Each row is a point on a tangle of strands that fork, close into loops and nearly touch. The rows are in no order.
Points whose rows are less than 70.4 apart are linked; no others are. Some points are linked to none.
sulos: [  2.9 -22.2  10.4  27.1 -31.4   2.8  -1.2 -19.9   5.1  -3.7 -28.1  -5.9
 -10.1  21.2 -19.7  21.4 -38.7   7.5 -16.4  18.5  23.4   9.8   8.3 -10.2
  28.1  28.1  14.7 -33.8]
zated: [  7.5  -9.8   2.1 -38.5  30.2   2.9 -16.0  -5.0 -19.4   0.7 -29.6  17.7
  17.6  -2.8   8.3 -35.0  17.1  -4.2  28.7 -26.1 -10.0 -37.5   0.4 -11.5
   7.5  -4.7   1.2  -7.5]
Garik: [ 22.4   3.2   4.2  -6.8  12.8   0.1 -23.0  12.4  14.8 -14.0  21.1  22.1
  -6.9 -22.7  -8.7  19.3  34.7 -11.1 -14.7 -19.5  -7.2 -27.8 -10.0   7.3
 -11.9   4.3  15.6  32.4]
Lapu: [ -0.5  -9.4  33.6  21.8 -22.8  -6.5 -12.9  17.2  17.6 -11.6  34.7 -13.6
 -19.3  -8.4  15.4   2.2  -6.7   3.5   5.0 -28.0  25.7  41.7   4.2 -14.3
 -36.1  46.8 -15.0  -3.1]
vinak: [-22.1  13.0  -9.9  11.3 -16.7 -22.5 -10.5  -6.5  22.1  -0.3  33.6   9.0
 -17.7  21.6  -3.0  21.6 -21.9 -15.4  14.9  42.6   2.4  30.4 -15.2  -6.9
   9.7 -14.6  -3.2  -1.9]
Sigu: [  4.8  -7.7  -8.1 -27.9  20.8  18.1  23.7  -2.5 -28.2  22.3 -23.1 -10.8
  40.5  -4.0  13.1 -26.3  -6.0  17.9  18.6   2.5  -7.0 -20.0  15.7   1.3
  -7.9 -21.2  -3.6 -19.7]
feto: [-21.6  -2.9  -5.1  -4.2  28.9 -34.4 -16.8 -17.5  -6.6 -16.7 -25.5  15.7
  -4.0  17.4 -22.0 -24.5  11.9 -13.0  27.2 -18.9 -25.2  -1.6   6.6 -11.7
  23.7 -23.0  10.1  -9.3]
Risi: [ 10.2 -29.6  15.4  31.3  32.8  -8.3 -31.8 -15.6   2.3 -29.5 -27.2 -22.4
 -23.1 -12.1 -38.1 -17.6  14.6 -17.8  -7.1  -3.8  -3.1   0.5  16.5   1.1
 -15.2  12.4  10.1   2.2]
Vunot: [  7.5  12.3  25.2  13.7   2.2   6.0  -8.8  18.7  -7.3  14.4 -16.3  -7.0
   8.1 -24.1  -4.3 -34.9  -3.4  -3.0 -14.5 -15.4 -14.4 -21.4  19.8  36.7
 -24.9 -11.4   1.0  -2.4]
penib: [  1.8  -8.7  -4.2   4.7 -22.0  -1.1   2.6   2.0 -11.6  10.6 -20.7   5.2
   9.2  24.7   7.9  23.7 -49.9  14.0 -17.6  30.1  24.8   3.3   6.8 -12.3
  35.6  13.3   8.1 -28.0]
zave: [-25.5  10.4 -24.6  17.2  -9.2 -33.9 -19.5   5.3  26.4   7.0  20.6   5.9
   7.3  31.4  -6.9  -0.1  -7.8  -9.5  31.8  40.7  -3.4  20.4 -20.3   2.4
   9.1 -24.1   2.5   1.4]
zeku: [  1.5  17.2  33.4  25.4 -37.9   9.5  -3.1  25.7   4.0  -0.8  31.3  -4.4
 -16.7  -8.6  21.7   1.4  -1.6  -6.0   2.4 -27.4  -1.8  29.0  -8.6   6.9
 -37.9  36.4  -7.9   0.1]
Rul: [-19.8 -15.9  20.6  12.6 -27.6 -20.6  -7.7 -23.1  20.3   7.6   1.3  -6.3
 -21.4  20.3 -13.4   7.5 -37.1  -2.0  19.9 -13.4  39.7  36.1  24.6 -10.1
   7.5  32.1 -15.3 -25.6]
vasa: [ -5.5  29.8  -1.8   4.3  -9.4  -9.3   6.8 -12.9  15.8 -12.2  54.9  18.7
 -18.3  -7.4  -6.8  19.6  33.2 -11.2  19.6 -17.5 -20.6  22.4  -7.8  -3.1
 -16.1   3.0  -5.3  16.3]
Pego: [ 10.5 -24.8 -14.9 -29.2  47.7   5.3  -2.4 -27.1 -11.0 -10.7  -6.9   3.8
  40.6  19.0  13.6 -12.7 -14.5  -3.0  33.9  20.9   7.5 -16.1  -3.6 -42.3
  19.8 -14.1   6.7   3.2]
Videm: [ 11.3  -7.3   7.7  24.0  15.8 -19.5 -12.8 -10.3  27.2 -36.2  43.6  -1.7
 -27.0 -20.1 -20.4  12.6  46.7 -15.4 -11.9  -7.3   3.1   1.9  -1.7 -17.3
 -17.3  16.3  11.4  21.6]
zug: [-24.8  -1.0   4.2  20.1 -27.3 -20.6   3.3 -25.9  22.3  17.7 -18.9  -9.1
 -19.5  35.2 -18.1   1.9 -44.0   2.0  11.2  12.2  45.4  26.4  25.3 -16.0
  35.5  12.1  -6.9 -20.3]
Moz: [ -3.8 -30.2  25.2  33.1 -30.1  -9.6 -14.9  -5.8  12.0 -10.6  -3.3  -0.9
 -11.0  11.0 -10.0  13.9 -30.5  -1.3  10.7 -17.8  16.1  33.4  14.9  -7.2
  -2.8  35.0  -5.6 -29.7]
vita: [-21.7  -1.7  -7.7 -15.3 -22.1  15.7  31.5   5.3 -27.5  36.8  -7.0 -11.5
  40.3  18.9  24.4   6.4 -39.9  30.8  -2.2  27.5   9.8  -2.1   5.4   4.4
  12.4  -9.8   4.5 -24.1]
dunor: [ 27.1  13.9   0.4 -20.6   4.0  27.3  -1.2   8.1  13.0  14.9  11.5   6.0
  23.6 -26.8  16.6   2.6  12.5   6.1  -6.0   1.4 -14.5 -23.3  -8.4  24.7
 -13.0  -8.5  -4.0  20.2]
lanat: [-18.6  -8.5 -22.6 -18.9  -5.0  17.4  25.0  10.1   5.6  20.3 -22.2 -12.7
  -9.5  -8.0  -8.2   9.5  49.2  23.2 -32.8 -24.9 -23.2 -10.8 -22.5   3.9
  13.6 -25.5   8.2  32.4]
ronu: [ 19.6 -20.0   6.8  22.7 -21.0   1.6  -2.2  -7.2  -0.5 -11.3 -16.2 -12.7
 -18.1   5.8 -16.2  19.6 -23.7  -8.2 -28.6  29.4  14.2  13.2   5.5  -6.0
   7.8  27.8   8.0 -23.2]
Rov: [ 22.7   6.3  -5.4 -21.7  16.1  16.1  -8.3   9.6   8.4   6.1 -14.5  -2.1
  17.4 -17.9   4.4 -14.6  11.7   8.1 -15.0  -5.1 -11.3 -35.7   4.3  19.4
  -7.0  -7.4  -0.1  28.1]
tar: [  2.5 -24.5  27.0  37.7 -14.4 -10.9 -28.4  12.7   4.6  -8.7   7.9  -9.5
  -9.9  -8.4  -2.8   1.0 -15.2  -5.4   6.0 -26.7   8.6  37.4  12.2  -6.4
 -32.4  35.1 -13.2 -18.2]
zul: [ 22.6  20.6  10.0 -15.0  -8.5  18.3  -0.6  10.4 -11.5   6.2  36.7  -1.4
  -4.3 -19.7  26.4  39.2  11.5   7.6 -21.0  26.2   2.7 -11.7 -16.9   9.8
  -8.9 -21.0 -19.2   6.7]
Fopo: [  0.4  15.5  -8.3 -12.4   7.6  18.6   7.0  13.5  25.7   3.5  -0.9   0.6
 -14.1 -10.6  -2.7   5.3  29.3  18.4 -51.9 -12.3   2.8 -38.2 -17.4  14.9
  -6.5 -23.3   9.0  47.9]
robas: [ 11.0 -10.1  27.8  22.5 -24.6   4.5 -24.0  31.5  -9.4   7.9 -11.6   7.2
  13.9 -12.5  19.3  -7.4 -32.2  -5.7  -3.7 -26.9   1.9  -1.4   8.1  23.1
 -27.9  25.9  -7.3 -19.2]
fabom: [ 16.8 -23.6  13.3   6.6  31.4 -12.7 -34.4  -3.6 -13.0 -17.6 -24.6   3.5
  -4.0 -10.1 -18.7  -9.9  18.5 -23.8  10.1 -10.8 -18.2 -12.0   3.2   3.0
   1.5  17.8  11.0  -3.5]
dagib: [ 23.7  32.5  23.6   7.4  -1.6   5.3   1.4  15.6   4.1  -6.6  40.9  -4.0
 -25.9 -16.4  17.5  19.8  12.3  -1.0 -38.7  24.2   9.4 -17.4  -8.6   6.9
 -17.9  -9.7   0.2  12.8]
rumo: [  3.7   0.4  15.4  -6.5  12.0   5.9 -13.7   6.4 -16.5   8.6 -31.1   1.9
   3.9 -23.8  -1.7 -43.6  21.0  -3.9   2.2 -35.3 -19.8 -30.0  13.4  25.9
  -7.4 -28.1   6.6 -12.4]
rep: [  6.2  19.8   9.5 -14.6 -21.0  28.4  15.4  11.7 -16.3  19.2  30.5   0.3
   1.6 -13.4  25.3  34.7   3.4  16.3  -5.2  20.6 -19.0   7.6 -23.5  21.1
  -3.5 -14.0 -10.7  -6.3]
Bog: [-34.9   7.2 -18.5  22.7 -34.5  -8.6   2.3  37.1   5.8  16.2   1.2  16.9
  29.8  33.2  22.9  -3.1 -43.9  15.9  39.0   3.7  12.7  -1.0 -40.2   6.4
   3.9 -11.8  18.2 -20.9]
gube: [-11.9  11.7  13.1 -21.6   0.1 -34.2  18.6 -12.4  -0.6   2.5  43.7 -24.0
 -35.5  -3.6   2.3   3.7   5.5 -12.2   9.4  -7.5  34.0  30.0   9.3   0.4
 -28.0  46.1 -16.5  -2.1]
gopo: [-29.2 -22.7 -39.5 -45.1  26.3  19.4  16.7 -18.8 -21.9  -4.0  -8.7 -10.6
  31.8  24.1  15.5  -5.4  10.9  12.8   6.9   3.9   3.8 -28.4   7.8 -13.6
  22.0 -28.5   5.2  25.7]
tig: [ 23.8 -13.8 -23.2 -24.8  18.6  31.3 -13.8 -13.4   2.3 -14.4   3.1  -8.0
  35.1 -10.8  21.8   7.0  15.1   3.4 -10.9  18.0  10.8 -16.2  11.0 -19.4
  17.1 -34.7 -21.5  37.1]
zuzov: [-15.4 -22.2 -20.1 -38.0  35.0  20.4  17.5 -21.1 -18.2  -1.0  -1.3 -10.3
  43.9  27.6  16.9 -21.3  -2.0  14.4  29.0   7.2   4.3 -26.2  13.7 -32.4
  10.4 -29.0   5.1  14.6]
Seg: [  5.2 -24.7  20.9  44.8  23.1  -9.5 -25.4 -14.8   9.4 -20.3 -10.6 -36.4
 -25.1 -22.3 -36.2 -23.3  -3.0  -8.5 -14.5   2.1  20.1  21.8  22.2  -2.8
 -35.7  16.2  -1.1  -1.2]
fako: [  8.4  -2.3  13.2  39.6 -10.6  -7.8  -6.2  -1.4  -3.3   1.4 -15.9 -22.0
 -26.2   4.0 -20.9 -22.2 -16.5  -9.8 -21.7   0.4  33.5  27.1  37.2  -3.2
  -6.8  13.9 -19.4 -15.7]
sel: [-11.9   1.9 -30.5 -12.4  -1.4  -1.0   4.7   4.8  -1.2  -7.5 -26.6   5.5
 -21.5   6.4 -16.0   2.4  44.1   4.5 -38.2 -24.5 -13.4  -6.5 -15.1 -11.9
   9.2 -19.5   5.2  40.4]
pono: [  0.8   1.4 -32.1   5.4   6.2 -10.7   3.8  -2.8  12.5 -24.0 -11.4   7.1
 -43.6   7.4 -19.8   4.4  42.1  -3.2 -39.2 -16.7  -0.1  -0.4  -6.2 -19.6
   7.1 -12.7   4.5  40.7]
daz: [-20.9   2.6 -21.5  15.0   6.1 -16.3  19.3   1.9 -35.4  20.6 -29.6  -2.8
  22.2  28.5  -6.1 -17.1 -37.9  13.8  -7.3  32.2  16.6   3.6  22.7  -8.8
  22.6 -21.9   7.5 -25.3]
tos: [-20.7   1.6  18.8 -20.0  -9.0 -32.3  13.9 -14.6  -4.5  10.3  22.2 -26.0
 -43.9   4.2  -1.6   4.5 -14.8  -7.8  10.3  -8.5  52.5  32.0  22.8  -1.6
 -14.6  44.0 -17.8 -12.3]
Manal: [-30.6  12.7  -0.8  24.5 -30.8 -22.0   5.2  -8.9   7.9  26.2 -25.4  -1.8
  -2.2  38.2  -5.9  -6.1 -47.6  15.5   3.4  19.1  36.1  15.9  20.0 -16.7
  40.1  -6.8   1.7 -22.8]
tul: [ -8.0 -16.1 -15.8   4.3  32.9 -20.8 -10.4 -17.5 -15.4 -27.7 -45.9   6.2
 -20.7  19.8 -27.4 -25.3  10.9 -11.1   5.1 -12.0 -12.1  -4.1  10.8 -10.5
  29.1 -18.6   3.3  -7.8]
pofa: [ -5.0  37.0   8.4  -5.0 -13.0   3.3  41.2 -11.8  15.5  15.4  16.5 -24.1
 -28.7  -0.3 -13.2 -16.0  26.3  13.8   6.2  -4.4 -16.8  24.3  12.2  10.4
  -5.6  -3.5 -22.8   3.3]
famos: [ -3.4  22.6  30.3  27.3  10.8 -12.3  -5.6  13.0  24.5  -8.2  24.0 -12.0
 -16.1 -15.3 -13.4 -23.8  24.2   0.3 -18.4 -23.8  -8.0  -6.2  18.5   9.9
 -36.6   7.4   0.7  25.5]
seto: [  1.3   1.9   4.0  19.9 -18.2  -4.5  -8.9  13.0  -9.8  -8.2  11.8  20.7
   2.0   2.6   8.7  20.9 -19.0 -17.7   9.1  -9.7 -18.7  20.6  -7.7   4.0
 -12.3  25.2  -1.3 -14.1]
komi: [  7.8   9.2   8.8  -7.6 -12.5  24.8  32.3  15.8  -9.6  32.5   4.4 -15.3
  11.3 -17.2  15.2   4.0   2.8  27.9  -4.3  15.4 -31.3   5.2  -6.3  29.2
   5.4  -3.1  -3.4 -15.7]
sep: [-22.9  19.4 -15.3   2.2 -23.0  22.6  10.6  22.2  -8.6   8.2  11.7  21.9
  23.9   2.5  28.1  25.7 -40.3  -6.1  22.5 -12.5 -13.5   9.3 -41.1  21.4
  -0.9   4.6   0.0 -21.5]
sut: [ -3.9  21.4  30.0  14.0   7.1   0.2   3.1  13.9  25.1   4.9   7.4  -2.8
 -12.8 -21.0 -15.5 -19.0  28.4   7.6 -20.1 -34.6 -22.9 -25.2   4.2  24.9
 -27.5  -4.3  12.0  29.0]
Zibik: [ 22.7  -6.6   2.9   6.9  -3.2   1.6  -4.4  15.9 -23.0  19.8 -39.2  -3.2
  20.6  -7.4   8.1 -25.6 -33.5  -6.4 -22.1   9.2  21.3 -16.0  27.1   6.3
  -3.1   0.0  -5.5 -31.4]
neteg: [-10.3  21.0   7.9  -7.4  -3.4 -24.2  14.6 -14.5   9.4  -3.1  61.2  -2.3
 -22.8  -9.0   3.8  10.3  23.5 -12.8  24.3 -18.8   7.9  33.7  -0.4  -1.1
 -31.7  32.7 -18.8   9.1]
Vike: [  2.3  10.7  -7.0  -5.5 -15.3  29.7  16.0  20.0 -13.9  19.0  -3.9  12.0
  31.4 -15.3  30.3  10.3 -22.8  -4.1  20.3 -16.3 -22.7   4.1 -26.2  23.9
 -15.1  13.6  -8.0 -22.3]
gan: [ 15.6 -13.5  28.2  24.2 -27.3   0.7 -21.3  24.1  -9.9  13.3 -24.9   0.3
   6.0  -6.6   8.9 -10.3 -40.7  -1.9 -21.5 -11.0  21.5  -9.5  26.9  12.2
  -6.6  19.8  -2.2 -28.8]
furom: [-13.4  24.4 -10.5  -9.2 -12.7 -10.5   9.3 -16.5  19.0 -11.5  41.5  18.5
 -20.7  -4.3 -20.2  18.4  45.3   3.9   6.9 -19.7 -23.9  10.5 -10.6  -7.9
   2.7 -13.9   0.8  23.0]
let: [ 12.2 -18.8  10.5 -14.5  40.1  -8.7 -34.9  -7.0 -18.3 -14.2 -25.2  24.5
   5.0  -4.4  -3.9 -15.8  16.5 -22.1  29.3 -21.7 -15.2 -24.9  -6.4  -5.1
  13.8  14.5   8.8 -10.1]
feb: [-15.8 -18.6 -31.7 -19.3  40.5 -18.2 -13.5 -12.6  -6.5 -17.2 -12.3  10.8
  13.7  20.4  -9.2   6.6  -4.8  -0.4  16.0  27.9  -9.3 -19.2 -11.2  -8.2
  33.2 -24.0  23.5   4.9]
pak: [ 24.8   0.7 -14.4 -13.5  15.7  -1.4 -14.9  -0.5  -0.2 -17.3  19.0  15.3
  -8.0 -13.0  -6.8  33.8  23.9  -6.8 -15.9   7.9 -12.3 -18.0  -7.0   1.7
   9.1 -11.1   1.5  14.6]
Mef: [ -9.3  30.6 -17.3 -15.3   3.0 -12.0  36.5 -22.1  18.3  -3.1   9.7 -15.7
 -40.8   8.3 -22.4 -20.5  38.6   9.3  -3.0 -20.5   4.1   8.9  16.7   7.8
  -7.1  -1.5 -29.2  19.3]
Gula: [-16.3  -1.1 -33.7 -28.2   9.9  21.7   7.4 -11.2 -24.3  -7.9  15.0  -9.6
   6.4   5.1   6.5  31.6  21.8  22.8 -24.5  16.0  -1.8 -20.0   2.0  10.5
  25.6 -40.7 -14.3  26.9]
Med: [  5.6 -20.8 -17.7  -9.1  38.2 -17.3  -6.1 -16.0 -14.1 -15.2 -24.3   8.1
  12.1  13.7 -14.9   6.4 -15.9 -11.4  13.6  26.4  -9.7 -10.4  -6.0  -6.8
  25.6  -3.9  16.9 -13.0]
Napur: [ -0.8  20.5   9.2   0.5   3.0  17.4  21.5  17.3  29.5  11.7   1.8 -11.1
 -17.6 -15.0  -9.1  -6.5  33.5  24.4 -33.6 -17.0 -19.5 -29.0  -9.4  24.9
  -8.4 -15.1  12.1  28.4]
pib: [ 19.2  12.7  23.5  21.8  -9.5   0.3  -5.5  23.2   3.1   3.7   3.5 -11.0
 -13.4  -7.4  -0.4  -9.6 -18.4  -2.9 -37.5  12.2   4.5  -7.7  15.2  14.5
 -19.6  19.8   1.6   7.7]
sabu: [ 30.5 -10.4  -9.8 -13.0 -17.7  25.4  -4.2   6.5   3.0   5.8   0.6  13.4
  44.7  -1.6  42.6  16.4 -40.7  -5.7   6.0   6.9  12.3   2.8 -11.3  -5.1
  -2.2   8.8 -18.3 -10.0]
fepes: [ 12.3   7.7  15.1   7.1 -22.5  23.4   3.9  26.7 -10.5  23.7  -6.3   6.2
  21.6 -21.0  24.4  -3.5 -16.3  -3.2   5.7 -19.5 -18.6  -4.3 -12.4  32.6
 -29.1  17.3  -8.7 -17.5]
Nani: [-11.3  -6.7   3.8 -42.7  -2.8   8.4  -6.0  10.0  -2.6  17.5 -28.3  23.5
   8.0 -19.5 -10.8  -3.6  46.9  -1.5   8.8 -45.1 -23.1 -22.2 -32.2  -1.3
   8.1  -2.2  17.0  20.1]
dide: [  5.8  10.3  14.1  25.2  14.4 -18.9  -1.6  -2.9  27.9 -24.0  42.5 -13.8
 -25.0 -13.7 -10.2 -10.0  36.8  -6.6 -15.7  -8.4   9.1   4.9  10.3 -11.1
 -26.1  21.6  -0.2  21.8]
mak: [ 12.4  34.4  37.6  14.8 -19.0   6.7   9.1  16.9  10.9  -6.4  50.9  -6.8
 -21.5 -15.3  22.5   9.3  23.3  -5.9 -19.0   8.9   2.1   1.3 -16.2   3.9
 -27.1   3.4   3.5  11.0]
fidut: [ 14.7  18.9  35.1  14.1 -39.5  17.2   0.1  29.7   3.5   2.0  34.5   0.1
 -17.7  -8.0  29.5  12.8  -4.1  -4.2 -14.4  -4.9   0.9   9.1 -16.5  12.2
 -30.4  25.1   1.1  -1.1]
vosuz: [  9.6   8.4 -16.2 -25.3   8.3  21.4   0.4   2.8 -10.5   7.0  13.3  21.9
  27.8 -20.0  13.6  19.2  16.9   0.5  19.8  -7.1 -28.2  -9.7 -18.4  19.1
  -0.9  -8.1  -0.3   6.8]
rel: [ 11.4  -7.6 -22.3  17.1  22.8  -9.7  -3.5  -4.6  -7.7 -29.1 -36.2  -0.7
 -25.6  11.3 -28.5 -15.6  16.0  -2.2 -15.8  -0.3  -7.3  -0.3  19.0  -0.8
  16.9  -8.4  -3.1   9.6]
Felam: [ 28.1  -6.8  -7.4 -18.4  21.8   6.1  -3.0   5.7 -19.9   8.2 -34.5  -2.9
  30.8  -6.3  10.0 -30.9 -15.4  -3.6  -0.7   9.7   4.5 -23.3  22.5   0.5
  -1.3  -6.9  -7.7 -13.3]
Tiz: [-28.4   3.9  -5.2   2.7  12.7 -26.7   8.7   1.1 -20.3  14.0 -16.8   8.6
  27.9  19.5  -4.6 -26.6 -22.5   4.3  32.1   9.0 -17.4  -4.4   4.0   2.1
   2.1 -36.1  17.5 -27.3]
Fano: [ 19.0 -22.1   2.5  21.5  14.8  -6.1 -16.7 -24.4  11.4 -40.2  23.9  -5.3
 -28.6 -19.8 -29.4  29.2  29.8 -19.2 -12.8  15.7  -6.0   1.3 -11.8  -6.4
 -12.2  12.1  15.7   2.8]
suful: [  1.8  22.8  25.9   8.5 -23.0  17.0  35.0  11.9   2.8  29.3   5.6 -22.0
 -12.6 -10.9  -0.3 -11.2   8.6  17.9   0.9   4.2 -30.9  22.3   1.3  20.8
  -3.8  -3.8  -8.4 -11.8]
Volo: [-20.4   7.8  -0.2  -6.2 -34.6   6.6  16.5   9.8 -20.5  27.6 -13.4  -1.2
  22.8  30.5  20.4  11.4 -46.1  31.6 -10.8  26.1  18.3   0.9  11.0  -4.0
  31.9  -1.7   5.7 -23.2]
Pip: [-30.0 -22.1 -40.0 -36.5  36.7  -5.9 -10.3 -15.4 -13.3 -12.2  -0.3   5.3
  22.2  23.1   2.6  14.6   3.6   4.4   7.1  21.8   0.2 -25.0  -5.4 -10.0
  36.4 -35.0  13.9  24.0]
poge: [ 23.3  -0.2 -17.8  -0.9  24.9   0.4  -7.2  11.3  -7.5 -15.0 -27.8  -1.9
  -7.9  -3.3 -10.5 -14.6   8.3   1.0 -28.2   7.0  -4.7 -23.4  15.4  11.6
   5.8  -4.4  -1.6  16.9]
vebu: [-29.2  13.0 -17.1 -18.6  -6.9  -0.2   6.8  -5.9   8.1  -0.1  17.4  19.1
  -1.4  -0.6 -14.4  23.6  36.3  15.7   9.5 -10.1 -41.3   2.7 -20.6   5.9
  18.2 -31.0   9.5  19.1]
Notu: [ -0.8 -16.6 -12.8  11.1  26.0 -22.7   9.3  -9.8 -30.8   1.0 -38.9   1.6
  17.4  19.3 -17.7 -10.0 -35.8  -3.5   4.6  27.8  10.1  -3.5  12.8 -11.2
  23.6 -14.6  15.0 -31.3]
Madu: [ 38.5  -1.5  -0.9  -7.7  -0.7  29.8 -10.2   6.7  10.5   4.5  -6.8   8.7
  52.2 -16.7  39.6 -13.5 -22.5 -16.8  13.3   6.4  -0.5  -6.2  -1.5  -9.2
 -15.3   4.8 -14.3   6.4]
nug: [ -4.3   5.2 -12.9 -23.9  18.6   1.7  -9.2  -0.8 -15.6  -3.6  -1.9  33.7
  23.6  -3.7   2.2   7.8  14.5  -6.8  33.8 -14.3 -33.9  -9.7 -17.7   8.3
   6.6  -3.4  12.0   3.5]
minuv: [-12.1  28.4 -14.1   6.1  -5.2 -18.2  14.5 -15.2   3.1   0.7   7.4  -7.4
 -17.0  24.0 -22.8  -7.7  -9.3  -2.8   0.3  23.0  -2.3  31.3  22.1  -4.1
  13.4  -5.3 -18.5   1.2]
guvuv: [-30.5   7.1  -9.3   4.6 -30.0  12.6  10.7  23.6  -2.1  11.8   1.3  21.8
  28.1  21.4  29.2  16.4 -53.3  16.0  26.9  -3.7   4.7  -1.0 -30.2  14.3
   8.7  -2.1  10.2 -25.6]
toli: [ 39.6 -10.3   1.5  -8.6  13.9  27.5  -8.1  -2.6  -0.5  -6.3 -11.3   9.7
  53.2  -5.7  39.3 -24.9 -18.7 -16.3  29.8   9.2  -0.1  -3.0  -2.4 -37.1
  -7.4  -2.1  -4.3  -1.3]
kat: [ -5.0  18.7 -19.7   4.2   2.8 -15.9  17.5  -9.3  26.6 -17.2   2.8  -6.0
 -39.7   5.9 -18.2 -16.3  48.3   1.4 -25.7 -32.5   4.9  -0.4  10.0 -10.9
 -10.5  -1.6 -10.7  36.5]
penu: [ 37.2 -23.5  -7.7  -8.5  -9.2  20.2 -14.6  -7.8   6.2  -0.6   2.1   6.5
  29.8  -6.7  30.9  31.2 -37.8 -10.5  -8.9  29.6  22.2   5.1  -8.1 -11.7
  10.1   3.6 -20.8 -10.3]
kud: [  0.3  -7.2   9.6 -31.9  20.5  10.2 -22.6   0.4 -11.0   7.6 -39.8   8.0
   3.8 -20.3   6.4 -50.2  24.5  -5.0   4.8 -38.8  -4.8 -46.3   0.8   4.5
   2.9 -20.5   4.8  -2.9]
mot: [ 25.0 -16.7 -10.3   0.9  20.3  -4.0 -19.5 -17.8   0.3 -26.9  14.8  10.5
 -17.7 -19.2 -16.8  46.4  16.1 -17.2 -10.0  23.7  -6.9 -10.3 -14.3  -1.5
   9.2  -7.2   6.1   0.9]
fofop: [ -6.0   1.7  11.4  10.5 -30.6 -12.2   1.0 -11.5  16.4 -12.2  31.1   2.7
 -30.8  14.5   2.7  26.6 -24.0 -15.9   2.4  23.7  12.6  36.4  -3.7 -17.6
   9.3  16.1  -2.4  -9.2]
Guk: [-27.4 -11.7  19.1 -13.1 -16.3 -29.6  -3.4 -13.0   8.7  12.1  17.5 -12.1
 -37.5  12.3  -7.3  15.1 -32.4   3.7  27.1 -19.4  52.1  32.1  23.1   1.7
  -6.2  46.1 -16.8 -22.0]
rim: [-21.9  -6.4 -13.6 -25.1  -5.6  13.5  21.3   4.7   4.9  18.0  -0.6  -0.2
  -0.9 -12.7  -6.8  18.4  46.6  28.9  -4.1 -19.6 -37.5  -5.0 -16.8  10.8
  18.3 -25.5  12.0  17.7]
seba: [ 15.9  -8.9  13.1  24.3 -20.7  -4.2   4.0 -12.3   9.6 -19.0  16.1 -21.9
 -34.6   1.6 -10.4  16.8  -8.7 -14.7 -24.4  30.3  15.2  26.0   5.5 -15.9
  -1.4  26.0   1.0  -9.9]
padin: [-17.5  19.7  -8.4  26.6 -17.8  -7.6  18.9  -4.8 -20.6  19.0 -31.1  -5.0
  -4.3  29.2 -10.7 -12.4 -33.2  13.5 -13.1  24.6  25.8  28.2  29.7 -11.2
  27.4 -10.3 -10.7 -18.9]
bena: [ 40.6 -28.0  -4.5 -15.3  30.9  16.2  -6.8 -21.6  -0.5 -11.8 -20.1   1.4
  44.1   2.6  20.9 -13.8 -19.6 -16.2  23.0  27.9   6.3  -6.3   0.1 -39.9
  10.9  -0.6  -0.2  -6.8]
Laf: [-30.0   6.7 -22.9  23.3 -24.8 -19.8 -14.9  27.8  12.8  10.1  13.2  12.2
  22.0  33.6  15.2   2.7 -27.0  -1.4  35.0  26.7   3.0  13.8 -40.9   5.5
   5.4 -18.3  12.5  -9.6]
zedo: [  2.3   3.7   0.4 -23.9  -9.5   3.5  -7.5  10.3  12.5   4.0   1.4  25.6
  -3.8 -16.7 -17.0  14.6  53.5  -4.0 -10.1 -39.3 -20.6 -18.7 -26.7   0.3
  -1.0  -7.6  18.3  33.8]
lef: [  1.6 -18.0  17.1  38.3   7.2  -4.7   0.9 -22.0  18.4 -22.5   3.8 -45.0
 -33.6 -16.4 -27.0 -14.0   1.2  -3.5 -18.6  18.8  41.8  27.0  10.4 -12.1
 -32.9  36.9  -5.8   1.2]
mifuv: [-19.6   8.0  -9.3   1.2  15.8 -22.6 -11.6  -3.3  -4.5 -11.0  -2.7  28.3
  10.9  10.2 -11.4  -2.8   8.9 -13.1  37.4 -12.1 -37.7   3.6  -9.2   2.6
  10.2  -9.8  14.4   0.4]
bipit: [-18.7 -10.2  -9.2 -21.9   3.0  17.5  35.8   1.3 -26.8  33.5  -3.4 -12.6
  47.0   5.0  18.5  -4.4 -24.6  25.4  16.7  20.4  -9.6  -5.6   4.0   8.4
  -1.3 -16.1   2.1 -23.2]
zipo: [-10.9 -12.2  -2.6 -50.1  11.4  30.0   6.6  -1.7  -3.0  16.9 -22.9  23.5
  26.8 -21.3  11.0 -12.3  36.2   7.1  41.5 -41.4 -16.2 -22.6 -31.1  -9.0
  10.0  -4.2   6.0   9.7]
sibep: [ 16.1  -6.5   4.5  41.0   7.6  -1.5  13.9 -17.8  14.2 -30.6  10.1 -28.5
 -43.6  -5.9 -24.8  -9.7   9.2 -11.1 -27.2  32.8  30.4  17.8   8.5 -11.7
 -11.1  25.5  -4.4   9.6]

A piece is two or more points that can be reached from each other along the links. Count, over all rows, the pieces, the separate loops (a circle has one, a figure eight two, a Y none), the forks (points with three links) and the tips (points with one).
pieces => 4
loops => 3
forks => 2
tips => 4

A fork is a point with three links, a tip a point with one. Leave the first point through the second and follow the links. Name the first fork or tip that comes.
komi; rep => Rul
dide; Videm => zipo
Manal; padin => penu
guvuv; Bog => seba
zipo; Nani => Fopo
Risi; fabom => Vunot

How many points has the smallest loop of links through each point below? Write 0 if it is on no loop.
neteg => 26
Sigu => 21
nug => 9
padin => 0
Nani => 0
